Points on a hilly landscape, in no order, each with its height.
A ball rolls from a point to whichever of its 4 nearest points has the largest drop for the distance, and stops where none of them is lower. Distance is the straight distance between rows; heights are no part of it.
Pup: [ -7 -10  10   2   7 -15 -16  10  14]  h=217
Kep: [-23  -4   9  10  19   0 -16  16  14]  h=187
Bege: [ 16  13   0  13 -31  13   8 -34  -4]  h=309
der: [ 19  13   2  -5  26 -24  16  55 -21]  h=331
poso: [-10 -28   5   7  31 -12 -29  39  16]  h=207
Givi: [ 41  -2  -4 -26  -2 -38  15  18 -22]  h=153
lanud: [  5 -42  11 -14  -6 -33 -32 -11  23]  h=292
guli: [ 18  19  -3   2 -27   2  23 -16 -15]  h=364
gol: [ 13   1   7  -2  -7 -22   0   1   2]  h=257
mego: [ -2  18   5   5  25 -11   9  46 -11]  h=169
nafaz: [-25  16   8  23   2  21  -3 -16  13]  h=296
paz: [ -1  -1   7   7  24 -18  -9  42  -3]  h=104
vevap: [-49   6   7  22  26  36 -17  -6  24]  h=514
bar: [ -7  49  -7  13   1  25  35  10 -26]  h=295
nezi: [ 50   8 -35 -36 -30 -24  39 -10 -37]  h=586
doluf: [ 31  20 -17   3 -42  17  26 -27 -27]  h=381
zezu: [-39 -37  11   1  20  16 -36  -8  31]  h=65
rivoz: [  9  -6  10   0  11 -25 -12  26   0]  h=204
buder: [ 38  19 -28 -35 -14 -21  41   9 -37]  h=871
Fozo: [ 16  24  -5  -6  -6  -4  27   8 -21]  h=20
vit: [-7 20  5 13 -4  3  7 -2  2]  h=240
rodan: [ 23 -10   5 -12 -11 -36  -4  -3   1]  h=289
notu: [ 8 16  3  1 -5 -7 11  6 -9]  h=198
Tosi: [-16 -15   9  10 -10   7 -23 -39  27]  h=324
Domom: [ 30  27 -22 -14 -21   0  39   0 -35]  h=488
Dugiz: [ 20  38 -20   0 -22  20  42  -1 -34]  h=600
Saz: [ 35   8  -6  -7 -34 -13  21 -21 -15]  h=365
par: [-15   9   9   8  19  -3  -6  28   2]  h=166
Rataf: [-10   4   6  14  -7   7  -6 -22  13]  h=279
rad: [-49 -28   9   5  22  36 -29 -16  34]  h=229
nera: [ 50  -3 -12 -34 -24 -40  21  -7 -24]  h=524
Zud: [ 20  15  -1 -10  11 -21  20  33 -21]  h=499
Seno: [-13  33   2  23   0  21  13  -2  -1]  h=230
Tisup: [ -9 -39   9  -4 -11  -8 -35 -42  33]  h=432
Pip: [-22  26   9  14  19  11   4  24  -2]  h=184
Savi: [-26 -50  11  -7   6   7 -40 -26  36]  h=247
Sozor: [-32 -12   8  17   7  20 -21 -23  29]  h=290
rosun: [  4 -27   8  -5  13 -27 -25  21  12]  h=246
Netas: [-62 -13  12  14  34  49 -24  -5  29]  h=404
pab: [ 15  32 -14 -14   6  -5  37  32 -36]  h=595
Rof: [ 16  39 -23  -8 -11  14  45  15 -40]  h=612
taf: [ 52  19 -42 -16 -49  15  30 -27 -43]  h=449
dod: [  3  -2   5  20 -23  15 -15 -51  20]  h=313
zov: [-25 -28   7  12  -8  30 -33 -56  41]  h=293
Zis: [-33 -26  11   6   7  21 -30 -31  32]  h=216
gak: [  8  -7   8   6 -23  -7 -11 -33  12]  h=125
loz: [-43 -27   9   7  35  19 -31  19  22]  h=206
nidep: [ 27  20 -13 -20   0 -17  33  21 -31]  h=624
Luv: [ 25   3   1  -5 -20 -21  12 -10 -10]  h=315
pupu: [-38 -59   6   5  50  24 -38  41  21]  h=286
Lukiz: [-28 -35   8   1  29   1 -32  23  24]  h=228

Where does a ball stop that starts at each point below?
Tosi => zezu
gol => Fozo
Seno => paz
taf => gak
buder => Fozo
guli => gak
lanud => paz
vit => Fozo
zov => zezu

Call two points neighbours if one is among the 4 nearest of the other. Go from one point of each pair to the other, from neighbour to neighbour, staying as low as possible. Name the highest point that can't be avoided.
zezu and gak => Rataf
Fozo and Givi => rodan
Fozo and zezu => vit
